Each row is a point on a landscape with many valleys, with its height.
From any point a ball takes the steepest step (drop divided by distance) to one of its 2 nearest points. It stops when none of these is lower. Distance is the straight distance between rows; heights are no part of it.
j_855: [-25  21 -21 -26 -14  -6 -10  15  32  27  44   2   0  19  16  21 -27  54
   4   0 -22  -8   1  34  -1  11 -32  30]  (h 147)
j_590: [ -2   6  -8 -13  10   2  50  68  10  -4   4 -39 -68  24  42 -31 -18  25
 -39 -16 -50 -26  23  58 -22  -7   7  22]  (h 283)
j_75: [-15 -30   8   7  32  -6 -41 -24 -13  18 -38 -21   9  20 -16  19  -7 -11
   6 -35  25   8 -16 -39   7  -1 -22   5]  (h 505)
j_226: [  5 -27  39  62   0  -2  14   6   2  38 -20 -13  13   6  26 -17  19 -23
 -27 -14  35  29  -5   9  -1  -8   1  11]  (h 639)
j_489: [ -1  25   7  13 -15   7 -29   6  13  38  26 -15  21 -33 -18  31  14  -5
  32  18  21 -15 -28  23   8  20 -24   7]  (h 700)
j_879: [-19  27  -7   5   2 -11 -25  11  31  45 -24   6  54 -10 -22  25 -16  16
 -32   6 -45  33 -48  -7  28  58 -42  25]  (h 267)
j_108: [ -8  27  13 -16 -79  26  18 -16   8  52  29  19 -19  41  35  -9 -30  -2
 -40  18 -27 -53  36 -14 -23  20 -62 -29]  (h 125)
j_157: [-22  16 -27  16  34 -22  -2  45  22  -7 -32 -21 -12  12  45  22  -4  -5
  -6   5 -42  12   5  -4  17  19 -18  35]  (h 172)
j_217: [  4  22  17  26 -47   0   2 -81 -25 -29  -2 -16 -40 -31  -6   3 -13  46
   0 -18  13 -35   6  29  11 -15  28  42]  (h 354)
j_376: [ 28 -36  25  47  14  19 -11 -51 -22  41 -41  -1  44 -13 -23  25  24 -30
   9  10  15  -4 -52 -12  17   1  38   0]  (h 689)
j_511: [  7  42 -32  26  -9  -6  -4 -10 -21 -73 -23  36 -45 -42  17 -11   1   4
  36 -11   5 -11  13  15  22  -3  41   5]  (h 743)
j_705: [ 19  -9   3  -3  -7 -16  18  10 -56 -14   9  34   6  18   2   3  34 -17
  24 -23  10  30  28 -58  15 -77  39 -55]  (h 452)
j_935: [ 21  -8 -37  51  16  28  20   6  63 -65 -14  21  17  27 -28 -38  26 -35
  53   4 -35  16  49  26 -17   0  72  75]  (h 199)
j_23: [  4  -9  11  17 -10  35 -28 -66 -14  43 -40 -19  62 -34 -37  28  42  -8
  21  28  14 -24 -69   1  -4  20  -3  -7]  (h 713)
j_129: [  7   0 -24 -30  13 -26  22   2   2 -69   0  -2  17 -46 -10  21   4 -39
   7  14   9  36  -6 -48  11 -26  41  -4]  (h 420)
j_61: [-23 -21 -17 -43   5   2 -32 -16   2  80  -2 -21  50  35 -10  28  10   0
   3  17  11 -32 -49 -33 -19  18 -58 -30]  (h 746)
j_156: [ 13  29  34  38 -29  -4  -9 -36 -33 -17 -23 -10 -25  -8   3   5 -14  -3
  11 -36  17 -30  20 -16   1 -15   8  53]  (h 299)
j_284: [ 38  -4   5 -11  40   6  -1  47  36 -36  13 -33  24 -79 -17   7   7  -4
   0  27 -24   8  -9 -16  -6 -18  38   2]  (h 279)
j_20: [-32   8 -27 -26  10   0  53  74   7  -3  40  -2 -39 -18  17 -18  13  -5
  -8   0  -2   9  26  15 -20   3 -21 -12]  (h 122)
j_169: [ 10  15  10   0 -38  11  47  15 -43 -15  44  -6 -59  -4   5 -38   6  23
   7 -31  31 -23  -2   9  25   2  41  26]  (h 571)
j_746: [ 22 -26  17 -64 -20 -33 -19 -25  12  40 -14  -8  79   9 -10   7 -11   4
 -39   7 -16 -30 -32 -54 -43  -8 -49 -54]  (h 329)
j_486: [  7   4  22 -43   8 -10 -17  17  -4  34   7  24 -23  -2  20 -11  12  15
  -4  35  40   5   3 -13  -7  -6 -22 -53]  (h 638)
j_819: [ -7 -33  35 -11 -11  -6 -11   3  -7  56  -5   2  52  10  32   8  -5  -5
 -29   5 -15  12   2  -7 -27 -10 -70 -25]  (h 375)
j_601: [-35 -15   4  -7 -17  47  24   3 -58 -28  21  13 -69  61  58 -20  11   8
  20 -20 -16  16  46   8  -9 -68  -7 -27]  (h 617)
j_859: [-13 -13  11   5  12  34  -8 -26  14   9  17 -18  -6 -23   9  19 -27  43
  25  19  16  26  -8  14   6  27  23  66]  (h 171)
j_67: [ 36 -16  27  -5 -12  -2 -11  -2  10  13  10 -14  65 -33 -28   3  19 -13
 -24  25   8  -7 -75 -14  -4  -1 -17 -16]  (h 439)
j_375: [  6 -22 -19  -3  53  24  -7  60  33  13  -2 -27  22 -49  11  19  -5  12
  21  23 -28  27  -5  20   8  17  27  18]  (h 308)
j_824: [ -3 -62   2  27  53  14 -49 -41 -15  32 -39  -1  37  66 -39  35  26 -24
  14 -31  17   1 -11 -48 -10   1   8   4]  (h 540)
j_451: [ 13   0  -9  48   7 -28 -14 -55 -20  -7 -44  21 -15  21 -28  24  19 -25
  43 -23  31  -5  -8 -29   6 -27  42  -7]  (h 290)
j_867: [  7   0  -1  24 -15   5  -6   0 -14 -50 -12  14 -77  72  -1 -13   0   5
  -7 -53  22 -10  71  11  17 -45  60   1]  (h 501)
j_248: [ 20  13   6  70  30  33 -18  -1  21 -50 -26  -7  -8   4 -26  36  14 -23
  17  37 -10  30 -38  -1  -3   7  28  45]  (h 68)
j_356: [ 34 -37  30  21  33  -4 -43   4   2 -35 -22   6  25  11 -21  -4  17 -27
  -5 -18   3  14 -43 -38   8 -24  29 -19]  (h 370)
j_997: [ 10 -14  17   0 -11  16 -29 -23  36 -39  17 -32  74 -59 -50  14  29  19
  -4  31 -19  12 -82 -24  -3  15 -16  22]  (h 423)
j_256: [  6  29  -4 -16 -36  26   1  19  36 -19  36  20  -6 -17  19 -10 -64  35
 -30   7   2 -12  27  49  -5  68 -19  34]  (h 284)
j_990: [ 12  26 -16 -33 -21 -10 -12 -48 -41   8 -40  10 -22  20  11  22 -37   4
  26 -22  39 -45 -26  40 -29  23 -17 -10]  (h 589)
j_890: [ 13 -22  10 -12 -29  14  -4 -45 -54  35 -66  15  -9  22  49  15  -9   9
   7 -25  34 -55   2  27 -54  20 -15 -18]  (h 607)
j_737: [ 26  35  33 -37 -54 -11  28  -1 -26   6  27   3  -4 -21 -10 -66 -32  32
  10 -12  31 -20  -6 -23 -23  14 -16  14]  (h 513)
j_887: [ -6   3  31 -40 -76  -7  41 -18  26  26  34   0  -4  13  34 -21 -20   4
 -33   5  40  -5  44  20 -23  10 -54  -7]  (h 531)
j_366: [ 18 -17  -8  45  47   6  -3 -18  16 -74 -11   7 -14 -27 -34  15  11 -24
  15  27 -13  31 -28 -49 -16 -17  47  19]  (h 158)
j_811: [-13  44 -23  -5 -40 -32 -11 -23  67  26   3   6  29  -2 -51 -13 -14 -15
 -14  -3  22 -28  28 -38  -1  26 -57 -19]  (h 296)
j_600: [-16 -10  20  -5  -5  -7  11  -7 -24  28   8   9 -13 -35  11 -18 -15 -16
  -7 -21  13 -29  38 -48  15  15 -37   5]  (h 190)
j_792: [-28  26  -7 -19 -28 -11 -19  11  55  37  -9   9  41   7   3 -14 -24  69
 -35   1 -35  31 -16  38  12  69 -28  34]  (h 298)
j_165: [-19 -35   4  23   3   6   5  -3 -10  -5  17  11 -13  22  34   2   1 -16
  17 -31  30  28  68  24  22 -28  49  11]  (h 541)
j_555: [ 20 -21   9 -71  -3 -50   8 -15   0  45 -20   5  18  -2  -9   8   9 -12
 -42  31 -12 -31   1 -67 -32 -28 -34 -81]  (h 286)
j_954: [  7  27  17   4 -30  18  23  -2   9  -6  40  -4  -1 -51  -9 -51  -9  25
  20   8  34  -8 -34  11 -10  37 -15  42]  (h 530)
j_596: [  7  29 -12 -11 -19  -5 -22 -63 -37 -15 -20  25 -31 -30 -29  23 -12   7
  56  -5  57 -31 -12   5 -31  -6 -18  -7]  (h 549)
j_59: [ -8 -65  10  40  51  25 -17   2  -6   5   2  16   6  69   6 -37  14 -38
 -26  -9 -13  38  -1  -2   0 -18 -14 -20]  (h 603)
j_448: [-11   2   9 -18 -25  26  10  22   6 -23  28 -20 -32 -16  41  15 -51  40
 -26 -20  -5 -25  51  57  13  22   8  49]  (h 259)
j_961: [-36  37 -35 -25 -42 -36 -12   9  34   0  26  16  17 -14  -9  12  -9   3
  18 -17   8 -11  19 -32  21  -1 -40   3]  (h 255)
j_440: [ 25   6   4 -62 -31  -5   3 -27  15  64 -11  35  21   7  -2   0 -16 -18
 -17  31  11 -43  21 -43 -57  19 -49 -62]  (h 230)
j_112: [ -9 -21  20  24 -21   0   0  11   7  27  -8  -3   8 -18  22 -16  14  19
 -32 -18  40  15 -13  25  20  24 -30  29]  (h 623)
j_297: [-25  14 -20 -24  13 -11 -25   4  36  23  20  -6  20 -15   6  43 -35  48
  24  17  -9  26 -16  -8  13  36  -9  36]  (h 83)
j_843: [ -2   3   5  -5   1  25 -13  20  28  -5  -3  -8 -19 -23  42  11 -18  40
  14  -9 -27  10  34  43  14  28  25  42]  (h 231)
j_504: [-30   7  15 -18 -14  17 -17  -1  -7  75 -22   4   3  17  15  14   1  21
 -34  -3  23  12  -9  19  24  53 -65   5]  (h 605)
j_138: [ -1 -34 -30  32  44  -6  21  53  25 -40 -14   9  -1  56  13 -52  25 -35
  13 -21 -21  34  43  -4 -12 -21  46  11]  (h 270)
j_761: [-24 -59  18  18  30  30  -6  -3 -21  20   3  23 -10  19  43  -7 -18  13
  -1 -24  19  35  31  14  18   2   1  -3]  (h 567)
j_266: [-11 -14  -2 -39  35 -34  -9   9 -16 -12  42  -9  29  -7  20  27 -15 -36
 -15  19 -27  11 -10 -46  22 -32  13 -38]  (h 461)
j_41: [  0  10  15  11 -69  20 -22 -51 -20  58   6   8  28  -7 -18  13 -29  24
 -21 -43   5 -67   1  49   4  64 -47  24]  (h 595)
j_433: [  2  50  -3   9  23 -23  -9  -8 -26 -17  12  11 -31 -57 -10   8  -7 -10
  29   2  14 -15  25  20  36  -4  21 -25]  (h 725)
j_999: [-10 -19  -1 -37 -43  19 -35  -9  58 -10  18 -22 108 -18 -36  36   9  28
  -6  26 -14  25 -60 -15   4  25 -25   4]  (h 404)
j_77: [  1 -11 -31  25  35   7  -2  16  39 -56 -27 -10  -9  50 -21 -52  26 -29
  36 -35 -22  14  59  23  -1   5  70  43]  (h 237)
j_343: [-20   0 -20   3  -9  21 -30  53   9  40  32  -4 -23  41  30  23  -9  46
 -16  -8 -49  -5  -6  57   6  26 -50  26]  (h 183)
j_927: [  0  -5   2  -6 -48   4  34  16 -72 -30  42  17 -45  27  17 -38   7  46
   8 -57   6 -21  31  11  28 -33  34   2]  (h 587)
j_480: [ 15   2  25 -23 -42  -8 -10  31  40  38  12  -5  52 -29  32   6  -9 -22
 -33  30 -21  25  14   7 -21   0 -55 -25]  (h 394)
j_37: [ -2  11  -8  50  -1  12 -26 -14  24  11   5 -28  30 -58 -17  21  38   5
  29  25  -2  14 -54  21  48   5   3  33]  (h 685)
j_795: [ 22   2  55  16  -4  18  -1 -35 -48  24 -22  13   0 -12  15   7 -24 -16
   3 -19   4 -36  29 -46  -5   5 -21  19]  (h 244)
j_762: [ -4  41  16 -32 -77  12  19 -33  31  53  15  -2  21  11 -13 -44 -23   8
  -8  10  36 -41  21  -3 -16  36 -36  -1]  (h 514)
j_706: [-23   4 -34 -12  27  19  52  63 -19 -12  36 -10 -48  -3  28 -14  14 -10
  27 -17  -2   1  38   8  12  -2  32  10]  (h 165)
j_528: [  2 -11 -18  21  85  -1 -37  31  34 -33 -19 -11   1  -1 -13  22  18  -4
   8  23 -10  13 -35 -19  30   5  47  -7]  (h 690)
j_973: [ 42 -22 -11  16  63  15  30  47  32 -44  20 -14  20 -47 -18  -5  16 -35
  13  30 -49  15  -2 -25  -8 -10  87  12]  (h 250)
j_29: [ 32  33   3 -12 -13  -1 -52  -6  34  26 -15  18  65 -16 -56  11  -8 -16
 -11  31  -7  -7 -39 -13  -8  59 -58 -30]  (h 355)
j_215: [ 13  -4  17   8 -55  -8 -23 -36  -3 -14 -22 -25 -39  20  -9  23 -25  58
 -27 -14  30 -49   7  53  25 -10  40  29]  (h 402)
j_534: [ -8   7 -12 -64 -13 -59   3 -17 -18  -1  23   8  41 -10  11   5 -12  -8
  -4   4  10  -3 -20 -80  11 -33   3 -47]  (h 448)
j_382: [-15  28 -42 -28 -21   8  34  -6  70 -39  30   9  17 -67 -13 -33  -4  51
  30  48   1  11 -20  12 -11  23  14  27]  (h 337)
j_875: [ -6 -25  -8  -8 -14  24 -18 -35 -15  77 -19 -19  60  -6 -22  23  22  -1
  18  12  15 -50 -61 -18 -15  59 -31  15]  (h 731)
j_960: [  7  33 -11  46  10 -19 -13  16  15 -17 -36  14 -20 -17  17  40 -21 -17
  -6 -15 -33   8  -4  11   8  11 -11  33]  (h 120)
j_154: [ 30 -11 -24  75  34  34  19  28  25 -42 -22  12  -2   7 -21   3  20 -46
  29   5 -10  28   9  14 -15  -9  58  43]  (h 148)
j_304: [-21  30  14  -6 -46  -1 -24  -9  -3  37 -17 -26   1  41   6   3 -35  51
 -53 -18 -21  28 -36  59  13  62 -23  42]  (h 327)
j_780: [  8 -29 -31  30  48  19  43  54  19   4 -34 -17  -7   2  26  -6  -9  16
  22 -26 -45  -9  11  55 -10  20  46  68]  (h 236)
j_963: [ -8 -16  -3  11   1  -2  14  19 -40  -6   7  42 -27  60  -6 -40  44 -21
  13 -32 -10  32  83 -40  19 -69  26 -31]  (h 487)
j_739: [-62  14  -3 -33   2  15  24   5 -21  -5  26  -4 -76  -1  26 -25  25 -10
  -4  30 -64  33  19  -9 -14 -63 -51 -50]  (h 728)
j_756: [  3 -20  28 -35 -21  -1 -19  -2   8  59 -27 -25  85  21  -6  33   3  -3
 -56  18 -43  11 -34 -22 -23   1 -57 -38]  (h 353)
j_665: [  9  24  11  56  15 -15 -21 -22 -11 -52 -13  23 -18  -7   3 -44  15  -1
  48 -30 -11  10  14  13  11 -16  41  15]  (h 756)
j_69: [  7  32 -23 -32  -2   6  24  31  66 -17  33  28 -22 -53  -6 -28 -26  41
   4  24   3   4  10  25 -16  63  13  30]  (h 309)
j_260: [ 13 -31 -25  41  56  35  23   4  20 -95  -4 -10   6 -65 -37   0  26 -19
  11  22 -49  -3 -18 -35  -3 -20  52  24]  (h 213)
j_543: [ 22  28  -4  23 -23  16  54   7 -24 -45  41  12 -29 -54  11 -35   1   2
  35  10  19  -6 -25  16  -5   8  37  22]  (h 550)
j_58: [ -8   8  -5 -41 -22 -21 -23   0  56  -5  43 -18  79   1  -9 -22  -4  25
   1  29   6   8 -36 -33  -5  23 -21   0]  (h 424)
j_131: [ 18 -28  23 -17 -20   7  31 -45 -60  20 -22  14 -33  44  29   6 -13  -3
   6 -34  51 -26  19  16 -33  -7  12 -29]  (h 582)
j_830: [  2  15 -18  60  33   8   1  17  19 -24 -21 -23   2 -10  18  -6  12  -3
  31   6  -3  28 -22  89   4   4  35  39]  (h 791)
j_462: [ -5 -26 -21  11 -20   2  27   0 -45 -48  25  28 -79  92   5 -25  -1 -15
 -42 -31   7  -8  87  26  14 -33  48 -30]  (h 524)
j_989: [  8  -1  32 -20 -75 -15  22 -14  -4   0  25 -15 -19  11  22  -5 -26  20
 -30 -23  39 -28  40  61   0  -4  -5   5]  (h 547)
j_427: [ 13  33  17  39  12  14 -28 -44 -35  15 -67  16  -4   3 -48  54  -8  22
   3 -16 -23  26 -46  21   3  51 -16  54]  (h 121)
j_943: [ 25  22  36  56  16 -12 -31  -8 -19  -4 -22   7  14   2  11 -21  -9  13
  23 -28  -2  12 -22  41   9 -17  17  13]  (h 770)
j_98: [-12  12  -3  -7  36 -12   8  41 -29 -17  19 -27 -32  34  -1 -18  42 -16
  18   5 -20  10  18 -33  14 -63   5 -48]  (h 702)
j_524: [ 10  41   5  17  -4  -7 -41  -1  -2  16 -39   1 -14   6  -3  75 -15  13
  -8   1 -12  -2 -23   4   3  31 -27  44]  (h 181)
j_994: [ 22   0  31  -6   4   0 -23  10 -21   2  -4 -12 -58  54  -5   8 -41  38
 -33 -29  10 -13   8  37 -14   7  -5  20]  (h 385)
j_655: [-10  23   5 -32  -7 -22  -9 -45 -23  -8  15  -2  12 -36 -25 -16   0  16
  50   8  48 -25 -33 -16  -5  -8   1 -16]  (h 503)
j_60: [-17 -19  16 -42   8 -26  20 -14 -39  21 -10  22 -42  20  24  -7  -2  12
   6   7  41   6  26  -4   1 -16   5 -44]  (h 614)
j_150: [-18   8  13  -2 -33   2 -10  -7  -1  61   7   7   2 -22  27  19 -18  -8
 -34  -1 -27 -28  49 -23  21  16 -62   6]  (h 135)
j_794: [ 22  -3  14 -18  44  18  24  32 -27 -56   4  21  -5   1  -1 -32  -7 -61
   8   8  -3  63  57 -35  -8 -24  70 -24]  (h 483)
j_477: [ 21  -1  32  13  29  15 -12 -14 -26  16 -28  -9 -45  30 -17  22 -29   6
 -14 -18  31  11 -19  11 -24  28  -3  35]  (h 416)
j_159: [  0 -35  -3  33  49   1 -33 -34  -2  17  -4  13  33  92 -21 -26   9 -54
  10  -4   3  10   6 -42  -7   4  20   1]  (h 575)
j_945: [-28  18  -9 -20  16 -47  21  12  15  36  29 -15 -40  17  18  19 -11  -3
 -16  25   3   9  11  -6  -2 -37 -18 -12]  (h 752)
j_467: [  7   0  25  61 -14  34 -22 -14 -13 -14 -10 -28  10   6   9   2  -9  18
  19 -22 -11  26 -11  81   5   6  34  54]  (h 781)
j_235: [-45 -29  -6 -17 -36  34  33  -6 -56 -36  47   2 -84  44  46 -22  -7  36
 -13 -28 -58  17  76  20   4 -52  25 -14]  (h 629)
j_582: [-37  13  -9 -17 -23 -20  49  42 -36 -20  25 -21 -59  16  29 -32   4  19
 -19 -37 -23  -6  41  41 -13 -64 -36  -7]  (h 328)
j_139: [ 18 -46 -21  -4  39 -37  -7   3  19 -47  -3   1  32 -45  -3  43   2 -43
 -33  23  15  43 -32 -19  32 -11  30 -25]  (h 371)
j_497: [ 23  -4   2  57  56   5 -23   5  20 -32 -15  -8  38  12 -11 -14  16 -35
  26  23  -4  59 -39  57   5 -11  54  -6]  (h 804)
j_747: [  3  11  -6 -36  11  -5 -29  27  14 -15  27 -25  43  -3  22  27 -21 -41
  10  44 -34 -10 -31 -40  10  11 -22 -32]  (h 429)
j_408: [ 44 -30   7 -29 -13   8 -27 -42  -8  -6 -40  -8  59 -29 -15  51  10 -32
 -23  22  16 -35 -47 -56 -20  24  -6 -47]  (h 346)
j_81: [-15  26 -14  -7 -46   1  15 -42  52 -35  30   3  33 -52 -58 -22  18  33
  23  58  33   3 -43 -30 -19  15 -12  12]  (h 374)
j_327: [ -4  16  -1  60  19  30 -19 -59 -39  -3 -45  31  10 -38 -76  69  23  30
  -5  22 -28  34 -76  13   4  30 -16  24]  (h 143)
j_662: [ -7 -16 -19  -2  44 -14  51  75  24 -62 -18 -33  18 -63  14   2  21 -44
  15 -13 -22  14  18 -10  -5 -10  18  13]  (h 302)
j_439: [-47  17 -14 -46   1 -17   1  12  40  39  30 -11  -5  21  15   0 -17  -4
 -24  45 -15  27   8   5 -16   8 -65 -27]  (h 749)
j_712: [  1 -23   9  77  26  19 -24 -33   3  32 -15 -15  23  -3 -25  12  34 -13
   4  -1  -3  35 -23  10  36  -3  28  27]  (h 663)
j_93: [  0 -33  -2  15  -4  -5  24 -34 -49   5  13  32 -60  82   7  -1 -19 -29
 -21 -49  29 -19  49  27 -15 -19  26 -22]  (h 551)
j_844: [-30 -40  28   0   8  36 -24   3 -27  34 -27   7 -21  30  45  18 -11  31
 -39 -23  -3  25  19  31  46  35 -36   9]  (h 588)
j_563: [ 16 -41  36  65  41  15   1   4  15   1  -8   9  14  31 -10 -60  23 -51
 -26 -17  21  46  33   4   6  -3  28  10]  (h 622)
j_944: [  4  -8  18 -10  -1 -10  14   4  -7   7  -8  17 -30  36  -2  -1 -25   4
 -29 -29  33  -3 -23 -30 -40  18 -53  16]  (h 450)
j_333: [ 23  21  -1 -26 -18  16 -53 -19  30 -18  -7   1  88 -28 -46  40   0 -12
 -53  44 -31  13 -74 -11  27  63 -33 -30]  (h 378)
j_197: [  4  -9  12  -6 -67 -13   2  -8  -1  46  31  -9 -36  16  17  39 -36  17
 -64 -10   3 -56  34  76   8  -6 -51 -12]  (h 563)
j_621: [  2  29  -9   5 -22  24 -36 -34  68  13   0  42  64  -1 -80 -24 -12 -18
  -8  -1  10 -30  -7 -36  -9  49 -43 -40]  (h 330)
j_74: [ -2  -8 -15 -39  18 -40  36  41  14  -9  24  -3  25 -38  12 -20  11 -18
   3  24  18  34 -10  15   9 -22  21 -45]  (h 477)
j_264: [ 12  15  26  23  16 -20 -43 -12  -2  47   1 -46  21  -6 -35  22  21  14
  25   3  18 -17 -26   3  10 -16   6   0]  (h 714)
j_228: [ 11   3  23  19 -48  -8  15 -40 -19  84  -3  -6   7   9   8  36 -36   6
 -54 -16   0 -41  13  53 -10  40 -47   7]  (h 579)
j_204: [ 26 -20  23   3  25 -12 -17  13   7  -4  -7  -5   8 -23 -15  10  32 -29
 -25  23  12 -19 -45 -39   9 -22   4 -23]  (h 408)
j_257: [ 17  -1 -36  43  28  24  63   4  17 -86 -24   2  14 -78 -23  -7  30 -24
  24  20 -31  18   4   6 -27 -35  58  22]  (h 247)
j_12: [ 21 -19  -7  31  28  -3  -3 -32 -34 -11 -21  31  19  19 -18  23  14 -82
  38 -22  24 -17 -19 -44 -10 -21  16 -21]  (h 155)
j_536: [ -2  23  -9 -16  11  -4 -11  42  23  -1 -16  20 -35  -9  30  -1   4  23
   3  26  28  -7 -10  -5   3  10  -5 -11]  (h 655)
j_92: [-69  11 -18 -43  -7  11  -6 -18   9  15  21  -2 -57  12  22  -3  -8   7
  -1  40 -55  24   4   4 -17 -31 -87 -32]  (h 738)
j_834: [ 11 -22 -25  -3  68  23  54  64   9 -36   5 -20 -15  -9   7 -12 -13 -18
  43 -15 -23   4  41  23 -11   2  49  42]  (h 206)
j_696: [-14   4 -16 -30  12 -38  13  17  35 -18  19 -31  37 -29   0 -22  12  20
  12  25  12  22 -36 -10   3 -11  18   3]  (h 451)
j_801: [ -7  29  19   4  19 -46  -7  -8 -15  53 -13 -33 -35  21 -14   8  -2   2
   5  -3   6 -21  -9  -7   6 -17  -7   8]  (h 732)
j_160: [-38 -21  -2  -9 -41  58 -23   9  -3  58  25  14 -23  45  41  26   3  28
 -20  11 -34   4 -16  28 -13  13 -83  -8]  (h 218)
j_667: [  9  16 -28  -8  35  -7  56  74  24 -21 -23 -29 -42  -1  42 -13 -11  24
   8  -7 -33 -37   5  66 -28  17  42  44]  (h 262)
j_426: [ 10  12 -40 -24  17 -13  71  54  37 -68 -29 -11  19 -82 -17 -19  30 -22
  12  19 -17   3   2  -2 -13  -9  39  13]  (h 280)
j_79: [ 29 -50  -2 -12  19   6  -9 -44 -25 -11 -46   2  33   4 -26  46  13 -59
   6  -3  48 -35 -38 -44 -35   4   5 -51]  (h 281)
j_238: [ 21  13  18   7  25  14   6  43 -40 -36  -8  28 -17  -8  11 -56   4 -15
   6  -8   9  22  41 -49  15 -11  35 -31]  (h 504)
j_708: [-25 -32  -8  15  -9   4  40  24 -51 -41  41  12 -50  66  36 -15   2  13
  21 -67   7   1  37  30  11 -55  32  -1]  (h 602)
j_839: [ -2   4   0  23  -2 -18  -1  20  -9  11  15   4  10  -1  34  29  11 -18
  39   8  10   9  -2  -8  18 -36  25  -9]  (h 831)
j_632: [-43  19 -17 -35  -5 -19  27  42 -36  17  23   9 -62  13   7 -42  39  14
  -6  11 -25  17  14 -23   4 -70 -28 -59]  (h 716)
j_956: [ -8  11 -14  -2  57 -25 -29  45 -13  -5  17  -2 -35   5  -5 -11  20   7
  32  -4 -24  12  37  -1  28 -44  40 -22]  (h 688)
j_514: [ -2  41 -10  -7 -51   4  25 -75  30  -5  37  33  17 -24 -42 -52   0  20
  27  29  30 -26 -40 -36 -19  31 -21   1]  (h 413)
j_7: [-47  60 -42 -38 -58 -37  29  20  42   4  36   3  -5  11   7 -17 -10  13
  -6 -14  -3  -4  73   0   1   3 -56 -22]  (h 211)
j_594: [-16  -1  -1  -5 -59  14  -5 -18  42  89  43  25  25  27   7 -15 -12  10
 -33   3 -30 -22  44 -23   8  19 -74 -17]  (h 81)
j_646: [ -6 -32   4  13   4  26  21  -3 -23 -21  15  18 -24  59 -20  -9  25 -30
  19 -40  34  38  93 -30   2 -33  39   3]  (h 512)
j_85: [  3 -32 -10  20  56   4 -38 -38  13 -56 -13  -7  42 -50 -37  37  31 -12
 -28  25 -11  21 -55  -5  39   7  22 -15]  (h 305)
j_781: [  1 -26  16  -2  15   0 -15  -7 -17  23 -52  16  13   4 -11   9  -9  -1
 -33 -19  30  -1 -26 -54 -18  29 -61   4]  (h 475)
j_415: [-41 -20  12  -7   2 -28  19   0 -14  34  24 -13 -40   5  39 -29  -2  11
 -16 -28 -26   1  23  32  -6 -66 -60 -12]  (h 356)
j_465: [ 22 -18   2 -46 -13 -30 -13 -38 -22 -23   1  12  56 -26  14  22  -7 -29
  -7   9  -7 -32 -53 -71   8   0   1 -43]  (h 397)
j_128: [ 15  24  17 -32 -56   2  15 -40 -33  43   0  14   1 -22 -16 -47  -6  12
  15  -1  37 -65  17  -9 -25  23  -3 -21]  (h 490)
j_832: [ 18  24   5 -56   1  10 -51 -16  41 -19  13 -35  57 -21 -27  30 -20 -18
 -29  43 -20 -24 -53 -31  20  36 -12 -27]  (h 403)
j_425: [ -5  58 -22 -25  10 -43   5  18 -27  10  25  -1 -39  -9   0 -12   0  20
  30  -8   2  -8  22 -13  32 -14  22 -20]  (h 707)
j_170: [ -9   5  22 -32 -14   0 -23 -12 -20   8 -11 -50 -23  60  22  12 -42  50
 -52 -20   1 -11 -14  58 -11  25 -34  29]  (h 358)
j_573: [  8  25  -4 -32 -35 -11  10 -66 -11  24  -7  18  25 -35 -44 -43  10  19
  49  20  32 -61 -31 -43 -34  30  -8 -13]  (h 455)
j_701: [ -2  15  -1 -46 -31  18  10 -17 -27  61  -5  25 -29  13   9  -6 -17 -10
 -19  24  11 -59  20 -17 -41  30 -73 -46]  (h 180)
j_91: [-26  -3 -15  23  34 -19 -28  47  16  23 -33  -2  33  -9  21  28   5   5
 -36  10 -48  27 -32 -28  43  14  -8  19]  (h 222)
j_955: [ 40  14  28  -5 -19  -5 -16 -33  -6  -1 -25  -6 -52  16 -28  24   1  39
  18 -14  60 -24  17  18 -20 -23  31  13]  (h 444)
j_434: [ -9 -53  -8  12  59   8  11  65  17 -22  -6   9   1  11  41 -33  10 -12
 -10   3 -33  31  14 -13   2 -35  21 -22]  (h 301)
j_668: [-20   8 -34   2  58 -10  -8  44  22 -33 -30 -11 -20  -5  19 -16  12  20
  33  18   3  12   3  14  23  -8  40  -3]  (h 672)
j_368: [-37  -3 -46 -21  18  -6  71  49 -29 -11   5 -32 -63  20  33 -40  12  13
 -21 -21 -57  -5  51  54  -1 -37  20  -7]  (h 304)
j_828: [  9   8  18  43  18   5 -25   2  16 -25 -13 -28  10  14  -9  14  18 -49
  34   4  28  23   9  23   0 -39  27  -2]  (h 817)
j_657: [-28  35 -43 -47 -41 -24  54  32   3  16  43 -13 -25   2  16 -18   6   1
 -23   5  13   8  49  41  -2 -17 -13 -16]  (h 168)
j_744: [ 47  13  27  36 -24  11  -7  17 -20 -38 -15   1 -69  32   3  -9   0  19
   2 -39  41 -16  30  26   2 -20  47  29]  (h 476)
j_496: [ 23   0 -10  -3   4 -44  13 -19 -45 -10  -3  28 -22  31 -18 -10  15 -13
  52 -14  40  -2  -1 -38   4 -48  39 -38]  (h 395)
j_27: [  6  11 -28  -2  36 -16  38  18 -18 -50   1  18  -1 -32   0  15 -13 -37
  33  15 -23  45  25 -23  11 -15  73  -6]  (h 454)
j_969: [ 20 -13   2  45  20  22 -30 -21 -13 -16  -3  10  41 -40 -44  58  32   5
 -14  49 -33  18 -93  -6  28  29   3  15]  (h 234)
j_179: [ 28 -52  17  37  44  -6 -19  44  14 -26  11  10  36  -4   1 -28  24 -27
   6  -3 -14  29  -5  -3   7 -42  39 -22]  (h 332)

Where does a ball stop that starts at each point below?
j_67 | j_248
j_93 | j_594
j_927 | j_297
j_59 | j_960
j_228 | j_297
j_112 | j_12
j_41 | j_297
j_655 | j_297
j_415 | j_20
